Each row is a point on a tangle of strands that fork and nearly touch. The rows are in no order.
Two points are linked if the straight distance between their rows is under 56.6. Some points are linked to none.
Z618: [ 31   8   2 -23   8 -22  17 -20  22  -5 -12   3 -10 -14 -19  11  15  -4
  -2   1  20 -33  15 -19 -24   0  23 -15   2  -7  -4  14   1  -1  -2  -7
  21  14   4 -30  -2  13 -23 -26 -20  17 -23   5  -2 -34  12  13]
Z687: [ -4  21 -21   0  19   6  -1   8  14   6  -1   7 -13   6   9 -12  -7   0
  15   5  14   6 -25   2   0  12 -12   2  18  -2   6 -14   8  -7  -9   1
  -1   8 -11 -30  -6 -12 -13  10 -24  12  -4 -11   0  12  14 -11]
Z677: [ -7   4  -8  -5  23   0 -13   4 -21   9 -10  -5 -11   3  14  -8 -14  -7
  10  -7  -5  10 -21   8   7 -17 -22   9  13   1   0 -28   5  10 -11  -5
  11 -10  -7  -8   8 -10   8   7  -3   0  11  -9   2  25  -2 -13]
Z605: [ -8 -19   3  18   2  13  -1  11 -26   0   8  -6   1  11   7  -3 -12   7
   6   0 -26  21  -3   4   4 -12 -17   6   4  -2   4 -10  -7  -4   6   9
   3  -2   9  22   0 -12  29  17  21 -20  12   1   5  21  -2 -11]
Z354: [ -6   5  20 -37   6 -35  -1  -8 -13  13 -17  -1  -8  -5 -14   6   5 -29
  -5  -4  10  -2   3 -17  -3  -8  10 -14 -36   6 -10 -17  12  12 -25  -9
  32  -9  -1 -28  20  14 -13 -18  -1   9  -1  -7  14  -4  13   7]
Z257: [  5  -7   3   6 -10  -1 -17  11  -2  -9  -5  10   0  -6  -3   0  23   2
  -5  -5 -11 -20  19  12  17  10   6  11   3  -3   4   5  -6   7   3  14
 -11   1   4  -1  -6   6  -5   0  12   4   5  20  -1  12 -10   7]
Z610: [ -6  -4   7  -9  -6   6   5 -22 -22   6   5  -6  23  -7   7  -2 -11  -7
 -11 -36  -4  13  16   4   7 -27   4   2 -18   9 -14   9  -5  14  -7   0
  19 -17  -1  30  15  15   1  -7  24  21  -4   5  -9 -19 -31  12]
Z695: [ -4  -5  -2 -22  -1 -10  -1   7  15  -4  -6   2  -8   5 -13  15  -1  -4
   0  16   3  -2  -1  -5  -5   4   6  -1  -3  -2  17 -11   1   1 -17 -10
  -3   2  -4 -22   0   0  -2 -12  -9 -15  11  -2  19   5  16  -7]
Z570: [ -2  19   8  17  10  23  15  -4 -10   0  23   0   1   7   4 -25 -19   6
  10 -18  25  25 -13  -7   5  -3   4 -23 -13  12 -26  23  11  -9   7   3
  20  -2  11  23  -8  -3   1  23   5  26 -20 -16 -32 -27  -3  16]
Z179: [  5   4  -7   3  14  -3 -26  -4 -17   1  -9   5  -2  -8  12  -4   6  -2
  -4 -13 -12 -11   2  15  17  -7 -13  11  11   1  -4 -14   7  21   1   4
  -9 -18  -8   0   5   0   1   3   0   7   5  -2  -8  14 -18  -5]
Z132: [ -1  17   9  15   0  15   6  -1 -31   7   9   3  -7   1   0 -10   0  -3
  29 -32  -9  32   0  -3   3 -10 -25 -15 -12  14 -13   4   0  -5   6  27
  33   3  23  18  -8   5  13  21  19  18 -12   4  -4  -6  -8  22]
Z426: [ -1  -5   5 -18 -11 -11  12   4  18  -5  -3   2   5   4 -21  13  12  -5
  -5   8  13 -13  17 -10 -13   8  22  -6 -17  -4   3  12  -7  -5  -4  -6
   6  16   6 -10  -2   8  -3  -7   0  -6 -10   9  12 -15  14   8]
Z614: [ 10   0   1  -4 -17  -9  -1  20  36 -13 -10   9 -16 -12  -7  15  24   2
   5  20  -8 -26   5  -1  -7  28  10  -2  11 -10  24  10  -2 -18   3   4
 -20  22   3 -31 -15   3  -9 -13 -12  -7   7  13  17   3  23  -5]
Z9: [  1  22   9   8   8   4  13  16 -21  13   4   0 -18   7  -7 -18  -1 -13
  34 -17  13  24  -7 -15   0   3 -11 -18 -16   6 -26   0   7  -6  -8  16
  41   0  25   1 -14  -4   6  25   2  20 -15   0  -3  -4  10  26]
Z895: [  6 -18   7  15  -4   8 -10  32 -15  -7   0  -1 -11   4   4  -5  13   3
  14  14 -22  -4   1   5  14   4 -12  -2   7  -4  17 -13  -5  -3  -1  19
  -4   7  12  -1  -8 -10  22  10  20 -10  25  11  14  40   6 -10]
Z732: [ 18   0   3   7   4 -11 -37  10   0  -5  -8  12  -9 -18   8  -6  28  -2
  -2  -4 -15 -29   7  24  19  17  -7  16  19  -1  10  -2  12  11  11  13
 -19 -11  -4 -19  -2  11 -14  -8  -3  11  21  11  -6  20 -13  -1]
Z150: [  9   5  -5   3 -11  -4  18   4  32  -7   2   5   3   0 -12   6  19   7
  -5  14   9 -18   8  -8 -18  25  17  -9   5  -9   7  23  -8 -15  13   1
 -12  23   6  -9 -16  -1 -10  -2 -13   1 -15   8  -3 -22  14   5]
Z934: [  5  -4 -17   9  -2   5 -10  -7  20  -5  -5   0  12   2  10   6  -9  18
 -15  29   1  -2  -6   8  -1   8  -1  19  27   1  15   1  -4   0  12 -15
 -43  -8 -20   5  12   0  -1  -9 -19 -20   3  -8  -3   3  -3 -15]
Z131: [ -6  -5  -3 -28   2 -17  13  -4  17   1  -9   4  -5   3  -8  18 -13  -7
  -1  26   9   5  -9 -18 -18  -3   8  -4  -7   1  16 -12   3   0 -18 -23
   2   2  -9 -25   6   5   1 -22 -17 -27   7  -6  23  -5  23  -8]
Z993: [  2  -2   4 -21  -5 -11 -12  11  10  -6 -11   5 -13  -7  -9   9  12  -7
   1  13   0 -14   3   2   7   9   5  -1  -7  -4  12 -10   2   2  -9  -1
  -8   2  -2 -31  -4   2  -3 -10  -4  -5  16   3  18  14  14  -5]
Z516: [ -6 -15   8 -13 -19  12  16 -25   4  -2  15 -17  33  -2  -2   3 -17  -8
 -16 -15  17  13  16  -5   0 -17  25   1 -26   6 -19  29 -11  -3  -1 -10
  16  -2  -4  29   8  13  -7 -13  22  14 -12  -2  -9 -32 -18  17]
Z333: [ -3  18  12  11   2  17  16   6 -20   6  11   0  -8   6  -5 -17  -9  -4
  30 -25   3  30  -5 -13   0  -2 -11 -18 -13  12 -24   8   5  -8  -1  22
  36   1  26  17 -12   3   9  26  17  20 -14  -1  -9 -10  -1  24]
Z987: [  2   5   6  -8   5  -8 -18  12 -23  -1 -11   2 -20  -4   4  -3  15 -12
  10  -7 -19  -7  -4   8  17  -4 -13   0  -7   4   2 -30   8  13  -8   7
  13  -4  13 -16  -1  -2   6  -2  10   5  21   3   8  26  -3   1]
Z685: [-14  -9  -4  24   4  21   4   7  -5  -1  16  -7   1  16  16  -8 -20  11
  -7  10 -11  24 -16   2  -4  -7  -4   7  11  -6   0  -2   1 -10   6  -5
 -11   0   0  25   2 -15  13  20   3 -15   3 -15  -9   5   3 -18]
Z830: [  8  -8   1  -7   9  -6 -24   9 -29  -5 -16   1 -11  -3   5  -4   4  -3
   8   4 -20  -7  -1  13  19 -12 -15   5   3   1  13 -23   2  19  -5   0
   3 -19   2 -11   9  -5   9  -2  11 -11  26   1   7  32  -6  -8]
Z468: [  0  21   4  10   9   2 -10 -13 -35   6  -4   5   0 -12  11  -9   4  -3
   3 -37 -17   4   1  10   8 -16 -23  -3  -7  10 -18 -14   8  19   7  15
  17 -10   7  12   3  10  -1   9   9  25  -7   1 -17  -3 -29  13]
Z717: [ 10  14 -15  -1  11  -5  -4  -5  22  -2  -6  11  -1  -9   4   4   4   5
  -1   3   5 -20  -4   6  -4  15  -8  10  24   2  13   0   5   2   9  -4
 -23   3 -20 -22  -2   0 -18 -12 -24   3  -4  -4  -5  -4  -1 -12]
Z458: [ -5 -14   4 -14 -16  -2  -3   5   0 -10   0  -3   7   7 -10  12   8  -2
 -10   2   0  -6  15   4   5   3  19   5 -10  -5   4   3 -10   1  -9  -3
  -4   0   6  11  -1   5   8  -4  11  -9   3  12   9   2  -3  12]
Z201: [  1   1  -6 -12  13  -8 -20   3 -21   3 -12   0 -11  -2  10  -5  -8  -3
   4   2  -9   0 -11   9  17 -14 -17  10  12  -2  10 -31   3  18 -11  -7
  -1 -20  -9 -14   8  -8   9  -2  -1  -6  24  -5   7  32  -4 -16]
Z972: [-11 -12  10  10 -18  15  15 -15  15 -11  17 -17  32   2   4   2  -3   0
 -28   4  12  19  11   4  -6   2  29  -7 -23   3 -11  31 -10 -14  14 -13
  -9  11   1  42   5   0   1  -1  15   2  -9   0  -7 -31 -13  12]
Z723: [ -9 -19  10 -40  -6 -24  16 -17   5   8  -2  -5  15   2 -16  21 -13 -13
  -9   7  21   3  10 -21 -17 -14  16  -3 -21  -2  -3   7  -1   9 -16 -21
  18  -6 -10  -2  23  14  -5 -24  -2 -15 -10   0  14 -13  12   2]
Z366: [ -5  -5   8 -13 -15   4  10 -24 -12   4  11 -10  27  -3   1  -3 -11 -11
 -10 -29  10  11  14  -3   5 -23  14   0 -25   9 -20  21 -10   5  -9  -2
  22 -11  -3  24   9  17  -8  -9  23  19  -8   1  -8 -27 -25  15]
Z14: [-15  -4  -4  28  -7  16   9   4  12   0  18  -8   6  17   8  -3  -4   9
 -14  23  -2  13 -10  -1  -5   8  13   3   6 -11  -1   8  -3 -11  13  -3
 -21   6   0  25  -5 -15   6  18  -2 -10   2  -9  -8  -4   3  -9]
Z367: [-13 -11  -6  -5  -9   2   7  -1   4   0   8  -4   8  13  -3  11 -13   8
  -9  18   5  13  -1  -7  -9   0  10   7   1  -7   0  -4  -6  -6  -4 -18
 -16  -3  -1  13   5  -8   5   2  -6 -26   5  -6   5  -2   6  -8]
Z463: [-10  11 -18  11  14  15  -1   9  10   6   2   2 -10  12  10  -7 -11   6
   8  17   4   8 -26   1  -2   9  -9  12  17  -1   9 -12   1  -9  -7  -3
 -14   5 -11 -12  -3 -11  -2  11 -21  -3   2 -16   1  17  12 -22]
Z235: [ 16  -9   6  11  -9  -2 -28  16   4  -5  -5  11  -4 -10   3   0  34   2
  -4   2 -14 -27  15  21  20  18  -1  12  10  -2  14   4   2   6   9  14
 -17   0   1  -9  -7   8  -7  -2  10   4  16  18   0  24  -6   3]
Z304: [ -4  -9   5 -35   3 -24  12 -12  11   3  -8   1  -1   0 -18  19 -14 -11
  -4  15  17   0  -2 -21 -19  -8   9 -10 -10   4   5  -6   7   8 -19 -20
  16  -3 -10 -21  18   6  -6 -24 -16 -16  -6  -5  19 -13  19  -5]
Z271: [ 10   4   0  19   1  10 -16  28   4   0   2   8 -19  -3   7 -11  23  -2
  13   1 -13 -13  -4  12  18  21 -15   6  14  -1   7  -9   8  -3   7  24
  -3   9   6 -15 -15  -9  -4  12   3  15  14   7   3  28   7  -4]
Z600: [ 11  -1  -5   3 -10  -2  -7   9  29 -10 -17  11  -7  -8   7  11   5  11
   7  34  -5 -17  -6   5  -9  19  -4  14  26  -1  29  -1  -3 -14   2 -11
 -35   4 -12 -22  -1   1  -3 -20 -17 -24  21   1  14  10  12 -12]
Z847: [  2  -9  -7  25   8  20 -19  10  -5  -6   1  -2   1   4  11  -9  -2  11
  -8   6 -12   0  -8  16  14   0 -12  11  23   0   7  -1   2   4  11   6
 -21 -10 -10  11   0  -6  10  16   2  -4   6  -5 -11  18  -9 -20]
Z474: [ -3  -6 -12  -5   1  -9   1 -20  15  -3  -5  -5  14  -1   5  15 -15  16
 -19  13  10  -2   3   5  -8  -2   2   9  16   0  10   1  -4   7   5 -19
 -30 -10 -23   6  16  -2  -2 -11 -14 -15  -4  -3  -5  -8  -9  -8]
Z904: [ 26  11   8 -29   9 -34  12 -28  12   5 -18   7 -10 -22 -15   9  12 -12
  -9  -5  15 -40  14 -17 -19  -4  17 -18 -11  -2  -5   5   4   5  -3  -8
  23  13   1 -35   3  16 -29 -36 -15  19 -21   6   2 -28   9  12]
Z652: [  7  27   6  10   7  10  13 -12 -12  10  17   0   2   5  -6 -25 -14   3
  15 -21  34  18  -3 -11   6  -3   8 -23 -14  14 -32  23  11 -10   2  10
  26  -4   9  12  -8   3  -5  12   2  33 -22 -11 -29 -31  -9  22]
Z660: [ -5   0   7 -29  -2 -21  16 -29 -14  19   4  -4  16  -4 -10  -6 -14 -17
  -1 -19  24   3   7 -22  -5 -24  10  -3 -31   7 -26  10  -3   7 -18 -11
  32 -17 -13   7  18  11 -15 -16  10  12 -19  -6  -5 -17  -4   5]
Z359: [-14   3   4  26   2  22  21  14  -6   0  18  -8  -1  16   0 -13  -8   3
   9  -4  -2  23  -8  -9  -2   3  -1 -14  -8  -6 -14  10   3 -16   2  12
  11  10  13  27 -13 -13  12  30   4   3  -7  -5  -7  -8   6   4]
Z800: [  8   8  -3   8   9  -4 -27 -14 -26   3 -11   1  -2 -14  14  -7   8   0
 -14 -26 -15 -18   4  24  20 -10 -16   9   6   5  -5 -10   9  26   7   8
  -2 -25  -8   3  10  10  -5   2   0  17   1   3 -14  14 -30   0]
Z897: [  6  -5  -8  14   0  11 -18   4   1  -9   0  -1   7   1   3  -3   5  13
 -11   5  -5  -8   4  14  16   8  -6   9  18  -2   9   4   0   6  11   3
 -26  -9 -13  12   0  -1   2   5   2   0   2   3 -13   7 -12 -10]
Z885: [ 16   4  -2   0  -6  -3  29  -4  35 -10  -2   1   1   0 -16   9  13   6
  -4  14  13 -23   9 -17 -24  18  26 -16   8 -10   0  26 -11 -17  12  -6
  -2  29  10 -10 -15   1 -14  -8 -20  -2 -23   8   1 -32  16  14]
Z819: [ -3   1  -1 -21   4 -28  -8 -27 -20   4 -14   0   7 -12  -4   5  -2 -10
 -18 -16   1 -19  11   5   8 -15   4   6 -16  -2  -1 -12  -2  26 -15 -10
   3 -18 -14  -6  19  10 -10 -21  -1   7   2   6   3   0 -17  -1]
Z453: [ -9 -17  10  -4 -24  12  15  -9   8  -7  16 -15  31   6  -5   4  -5  -3
 -22  -4  10  15  16  -2  -4  -6  27  -1 -23   3 -15  29 -14 -11   2  -7
   0   9   6  38   0   5  -3  -2  20   2  -9   7   0 -26 -13  21]
Z256: [  9  16 -18  -4   6   0  11  -6  25  -1   1   8  -1  -2  -5   5   0   8
   2  16  10 -10 -10  -3 -14  12   1   3  15  -4   8   1  -2  -7   6  -8
 -18  10 -10 -16  -5  -2 -11  -7 -24  -3 -12  -7   1 -14  10  -8]
Z814: [  3   7 -18  -4   3  -1  23  -8  33   2  -6   4  -1   2  -1  11  -5  14
   2  25  10  -1 -14 -19 -28  11   3  -2  14  -5   9   4  -5 -13   3 -15
 -16  16 -10  -7  -4  -3 -10 -11 -28 -18 -11  -7   6 -18  20  -8]
Z54: [ -4   3   6  14   5   8  -1   7 -32   7   2   0 -11   2   0  -6  -4  -3
  27 -29 -21  28  -7   5   4 -10 -33  -3 -10   8  -8 -10   3  -3  10  23
  28   3  15  12  -5  -2  21  18  20   5  -1   2   4   9  -5   6]
Z247: [ 19  11  -5  -2   5 -17 -36   6   5   2  -9  11 -11 -22   9  -3  20  -6
   0   1 -10 -31   2  22  12  12 -12  19  25   0  14  -2  13  11   9   4
 -21 -13 -11 -34   1  11 -22 -15 -14  11  22   2  -1  17  -5  -9]
Z130: [ -2   4 -15   1   5   7  -6   9  10   3   0   4  -4   9   9   0 -12   7
   2  22   1   5 -17   0  -4   5  -4  15  17  -5  15 -16  -1  -5  -7  -9
 -17  -3 -10 -14   1 -11   3   1 -15 -14  15 -10   5  16   9 -19]
Z848: [ -3   5   5 -10   8  -1 -10  20 -17  10  -6   0 -25   1  -2  -6   6 -16
  20  -7 -12  10  -9   1  14  -3 -16  -9  -9  -2  -3 -31   8   5 -13  10
  26   1  16 -16  -5  -9  10   7   7   5  11   1  14  24  10   4]
Z154: [ -6  -6  11   1  -2  10   0 -21 -28   2   4  -7  15  -6  12  -3 -16  -2
  -7 -37 -14  21   5  10   9 -31 -12   0 -12  12 -11   5  -2  12   3   8
  15 -18   4  31  13  11   9   4  27  14   2   1 -13 -17 -29   6]
Z480: [ 11  -2   2  -9 -14  -9  -6  16  29 -15 -16   6 -14  -9  -3  18  13   7
   5  31  -8 -19  -1   2  -2  22   4   2  16  -4  36   0  -2 -13  -1  -8
 -25   9  -6 -32  -7   7  -3 -27 -10 -19  23   9  22   9  19  -7]
Z986: [-14  -1  -2  30   7  26  12  11 -13  -1  14  -5  -4  14   5 -12 -14   8
   5  -1  -8  22 -15   0  -2  -5 -13  -8  -1  -3  -8  -1   2 -13   6  12
   4   4   7  24 -10 -15  15  25   5  -4  -5  -9 -10   3   4  -7]
Z947: [  0 -13   0   2 -11   5 -10   3   3 -12   2  -3  11   2  -3   5  10   6
 -11   4  -3 -10  17  11   8   7   8   8   3  -4   4   5  -8   3   5   3
 -20   1  -2   7  -2   1   6   4  10  -8   3  10  -1   4  -8   3]
Z833: [  3  14   0  11   7   1 -21 -21 -27   5  -7   5   9 -18  15 -11   7   0
 -17 -35 -17 -11   5  20  16 -14 -13   4  -4  11 -13  -7  10  22   7  14
   5 -17  -2  13   7  12  -7   0   7  27  -6   3 -20  -2 -35  14]
Z950: [-20 -15  12  25 -20  16  13  -4  11  -8  22 -18  19   8  12  -1  -4   8
 -25   6   1  27   2   2  -3  -1  21  -1 -12  -4  -7  20  -9 -12  13 -12
 -12   9   5  48  -2 -10  11  11  13  -9   3  -2  -6 -17 -10   6]
Z841: [ 13  12 -11  -3  10 -10 -19 -10  14  -1 -12  11  -4 -18   8   0   8   1
  -6   0   0 -25  -2  16   5  10 -12  16  28   1  15  -2   7  11   8  -2
 -27 -11 -22 -27   4   5 -17 -18 -25   8   8  -3  -5   7  -7 -13]
Z414: [ -5 -16  14 -36 -10 -24  20 -23  -2  15   8 -10  21   5 -15   5 -19 -15
  -3  -8  25   4   8 -27 -14 -23  15  -4 -28   6 -18  14  -3   5 -21 -18
  28 -16 -10   8  23  12 -11 -19   7  -3 -16  -5   3 -15   6   4]
Z992: [-10 -10  -6  -5 -16  -8  14  -7  18   2   7  -4  12  11   0  18  -9  12
 -11  28   7   6  -3 -11 -22   3  19   4   4  -8   6   5  -9  -6   3 -20
 -20   7  -2  12   3  -4   1 -10 -11 -28  -4  -5  10 -13   7  -4]
Z250: [-13 -15   5  22 -16  12   4  -3  15  -4  13 -13  12  11  10   5   2  14
 -28  16  -1  14   3   5  -4   7  19   1   0  -7  -3  18 -10 -12  18  -8
 -27   8   1  38   0  -9   4  11   8 -13   1  -3  -7 -10  -8   1]
Z418: [ -7  14 -11 -11  20  -1  12   5   5  13  -1   4 -13   7  -3  -8 -13  -6
  15   5  22  12 -20  -8  -4   4  -3  -2  -1   0  -4 -12   6  -5 -17 -10
   9   1  -7 -26  -5  -6 -10   9 -22   4  -8 -17   0   3  14  -8]
Z472: [ -7  12   7  21   8  20  19   7  -8   0  26  -4   0  13   0 -21 -18   6
  10 -13  14  24 -12  -9  -1   4   2 -22  -9   5 -22  17   5 -13   5   8
  16   6  15  23 -17  -7   4  27   3  12 -18 -11 -23 -19   4   8]
Z6: [  4 -23   7  28  -4  13  -6  16 -21  -7   1  -4   4   4   8  -5   5  13
   4   8 -27   2   5  12  12  -2 -15   1   9  -3   8  -6  -8  -4   9  13
  -6   1  10  18  -4 -12  24  15  26 -17  17   7   1  30  -4  -6]
Z300: [ 13   9   4 -29   1 -29   9 -25  -3  11 -14   7   2 -14 -16   0   8 -14
 -10  -8  21 -26  17 -11 -12  -8  15  -9 -23  -1 -13   0   2  10  -9  -8
  24   4  -4 -22   9  11 -24 -26  -5  20 -17   5   4 -22  -1   9]
Z345: [ -2   0  -2  45  -3  25  -3  25   2  -2  10   0  -9   5   7 -16  15  11
  10  -2 -13  -1  -3   8  14  16 -13  -8   5  -2   0   6   7 -13  15  32
  -5  16   9  12 -19  -6   6  26  10  12  -3   6  -7  14   6   1]
Z523: [  2   0   3  27  -3  12  -5  31   5   1   2   4 -11   2   2  -9  20   1
  20   0 -15  -7   1   7  14  19 -12  -4   5  -4   2  -3   7 -10   4  29
   1  18  15  -2 -24  -7   5  16   7  11   8   9   5  26  10   2]
Z891: [  8  11  -6   4  -2   2 -17  23  17  -1  -3   8 -19  -6   4  -6  19  -3
  12   7  -9 -15  -5  12  11  18  -9   8  15  -2  13 -10   9  -5   0  15
 -13   8   0 -27 -15  -5 -11   3  -9   9  13   1   7  22  11  -9]
Z619: [ -3  17   3   8  11   7   8  25 -15  13   1   3 -25   4  -3 -18   7 -15
  30 -13   8  21 -13  -7   4   7 -14 -14 -10   0 -16 -10   8  -9 -10  14
  34   9  19 -12 -13  -9   4  23  -3  19  -7   1   1  13  13  18]
Z590: [ 11   3  -9  10  -4   3 -12   4  25  -8  -8   6   4  -7   9   4   4  14
  -1  30  -3 -15  -9   9  -3  20  -4  16  31   1  24   1  -3  -7   9  -7
 -39  -3 -17 -11   1   1  -4  -8 -18 -22  13   0   5  11   2 -15]
Z862: [ 12 -14   0 -12  -8 -19 -14 -14  10 -16 -14   3   4 -15  -4  18  13   9
 -12  12  -2 -29  17  13   2   7  10  11  14  -3  21  10 -12  13   8  -9
 -30  -4 -14 -11   7  16  -5 -21  -3 -10   2  13   5  -1 -13   4]
Z792: [-12  -6  -8 -13  11  -2   0   2 -12   7   1  -2   0   5   1   0 -13  -4
   7  -5   0  10  -6  -6   2 -13  -8   6  -1   0  -4 -20   2  10 -15  -3
   9 -11  -2  -2   7  -7   8   4  -1  -6   5 -10   0  12   5  -9]
Z606: [ -7 -10   9 -23 -14  -9   3   3   5  -6  -2   0   9   6 -21  18   5  -7
  -9   5  12  -5  13 -12  -6   2  23  -3 -18  -5  -2   5  -7   2 -11  -5
   3   4   6  -2   0   7   1 -10   8 -13  -2  10  14  -3  10   8]
Z834: [  1   7   7 -28  -4 -23   6 -26 -11  14  -5   1  10 -10 -16   0   3 -15
  -5 -20  21 -15  17 -13  -2 -13  17  -6 -32   1 -17   8  -2  11 -14  -5
  28  -7  -8  -6  16  16 -18 -19   3  19 -16   2   0 -20  -6  15]
Z585: [ -4  14   0   6  18  -3 -15 -10 -38  13 -14   5  -7  -8  15  -6  -4  -5
   7 -31 -16   7  -6  12   9 -20 -35   1  -2   8 -10 -22   7  16   3   7
  17 -11   5   4   9   3   8   5   7  13   2  -2 -10  13 -20   4]
Z388: [ -8  -2   3  14  11  11  -2  15 -30   3  -2  -3 -11   9   6  -4 -10  -1
  25 -14 -19  23 -10   3   3 -12 -30   1   1   4   0 -18  -2  -6   1  13
  21   1  12   7   1 -13  26  20  18  -7   5  -1   5  19   0  -9]
Z302: [ 25   8   3 -14   1 -15  20  -4  29  -6  -6   6  -9  -5 -23   5  15  -5
   7   6  20 -24  11 -20 -24   9  21 -22  -1  -3   0  19  -3 -10   3  -5
  13  22  12 -28 -13   4 -15 -15 -18   4 -21   5   4 -30  17  16]
Z15: [-15  -6   6   8  12  17   5  -7 -21   0  14 -10  11   4  11  -6 -36   4
  -4 -24 -15  34  -5   6   0 -32 -16   1  -1   8 -14   0   6   2   7  -6
  14 -14   0  32  11  -1  20  17  17  -4  -4 -11 -19  -8 -16  -9]
Z525: [ -5  -2 -11  -6   9  -5 -10  -8 -10   0  -6  -1   7   1   3  -2  -5  -1
  -7  -9   1  -3   4   6   7 -10  -3  10   6  -3  -2 -12   3  16  -6  -4
  -9 -17 -12   0   9  -3   3  -1   0   0   1  -1  -7   4 -10  -8]
Z900: [ -8  -8  -9   3  -1   7   0   8  -3  -1   5  -2   2  13   5   2  -9   7
   1  21  -4  12  -7  -6  -2   0   1  10   7  -8  11 -14  -8  -2  -6 -10
 -16  -2   0   3   1 -14  15  10  -2 -25  16  -4  11  17  10 -14]
Z273: [ -5  11  -1   1  12   6  -4  19 -12   8  -3   1 -26   3   2 -13   5 -12
  25  -7  -5  14 -13   0   9   2 -19  -7  -3   3  -6 -21   5  -4  -6  15
  22   7  10 -12 -15 -13   7  16   0  12   2   0   5  20  11   2]
Z221: [ -6  -5 -14  -6   9  -3  -3 -19   4   2   3  -3  15   0   7   3 -21   7
 -16  -3   8   4  -1   1  -2 -10   1   9   9   0  -2  -4   3  11  -1 -15
 -18 -16 -18   6  14  -3   0  -3  -9  -5  -7 -11  -9  -6 -10 -12]
Z16: [ 14   3   1   9 -13  -7   8   8  40 -14  -3  10  -3  -9  -6  15  25  10
  -1  16  -3 -29   6  -3 -13  29  13  -5  15  -8  20  19  -6 -15  15   6
 -22  27   2 -19 -18   2 -11 -10 -13  -2  -8  16   4  -5  15   1]
Z669: [  3  -7  10 -11 -20 -13  22   8  25  -4  -1  -4   1  10 -28  11  12  -8
  -1  18  16  -8   9 -24 -25  12  32 -17 -17  -7  -3  23 -10 -16  -5  -4
  11  24  16  -6  -7   1  -3  -6  -7 -17 -12   7  20 -17  30  13]
Z976: [-12 -22  14  -7  -8  12  11   0 -20  -1  14 -10  14  10   1   4 -15  -3
   2 -10 -16  22   3  -8   0 -20   4   1 -12   1  -8   3  -8  -1  -9  -5
  17 -10  15  29   9   0  23   8  23 -15   8   3   2   3  -5   3]
Z417: [ -6  -7 -13  24  10  22  -9   7  -8  -4   7  -7   3  10  16  -9 -19  13
  -7   9 -11  12 -16   8   4  -8 -14   9  19  -2   0  -9   1  -1  12  -1
 -15  -8  -4  14   5 -12  13  21   2 -14   4  -9 -11  15  -8 -20]
Z699: [  6   4  -2 -13  -2 -12 -18  12  10   1 -10  10 -22  -6  -4   2  17 -10
   6   6  -7 -18   1   6   9  13  -1   5   6  -1  16 -13   8   2  -6   4
  -8   2   0 -31  -8  -2 -11 -10  -4   6  18   2  11  18   7  -7]
Z344: [ -7  -9   8   2   7   6  -5 -12 -31  -3   1  -6   6   2  10  -1 -19   4
   0 -32 -23  21   1   7   7 -29 -21   3  -2   8  -7  -7  -3  10   3   3
  11 -19   3  27  14   4  21   8  24  -2   6   0  -9  -1 -23  -5]
Z966: [ -6   0 -12  -2  -6  -5  23  -8  26   7   4   0   6  11  -5  19  -9  12
  -6  32  11   6 -13 -16 -35   7  14   2   7  -9   6   5  -7 -11   6 -21
 -15  11  -3   5   3  -4  -2 -11 -24 -29  -7  -7  12 -20  19  -1]
Z593: [  2   6   2  16 -12  12   9  -2  25 -12  14  -5  12  -3  -4  -4  13   8
 -16  -1   8 -13  16  10  -1  21  19  -4  -4   4  -4  31  -6 -10  21  10
 -14  19  -1  13 -16   0  -6   4   3  15 -17   9 -19 -29  -8  13]

A fork is a point with three links. Follow the links from the first point to the second and name the forks in between, in order.
Z15; Z570 | Z685
Z201; Z590 | Z525
Z367; Z426 | Z947
Z814; Z950 | Z947, Z685
Z154; Z426 | Z685, Z947

A fork is a point with three links, a tip a point with one. Leave the first point through the second and follow the links. Name the first fork or tip that comes.
Z605; Z388 | Z525
Z273; Z619 | Z895
Z235; Z732 | Z418
Z685; Z986 | Z652

Name the points in between on the shortest way along the links from the first point to the second, in order.
Z304; Z885 | Z723, Z414, Z660, Z834, Z300, Z904, Z618, Z302
Z605; Z221 | Z388, Z54, Z132, Z333, Z9, Z619, Z273, Z848, Z987, Z830, Z201, Z677, Z792, Z525
Z14; Z717 | Z685, Z417, Z847, Z897, Z947, Z257, Z235, Z732, Z247, Z841
Z833; Z480 | Z800, Z179, Z525, Z221, Z474, Z934, Z590, Z600
Z463; Z458 | Z130, Z900, Z367, Z992, Z966, Z814, Z256, Z717, Z841, Z247, Z732, Z235, Z257, Z947
Z15; Z652 | Z344, Z154, Z610, Z366, Z516, Z453, Z972, Z950, Z250, Z14, Z685, Z986, Z359, Z472, Z570
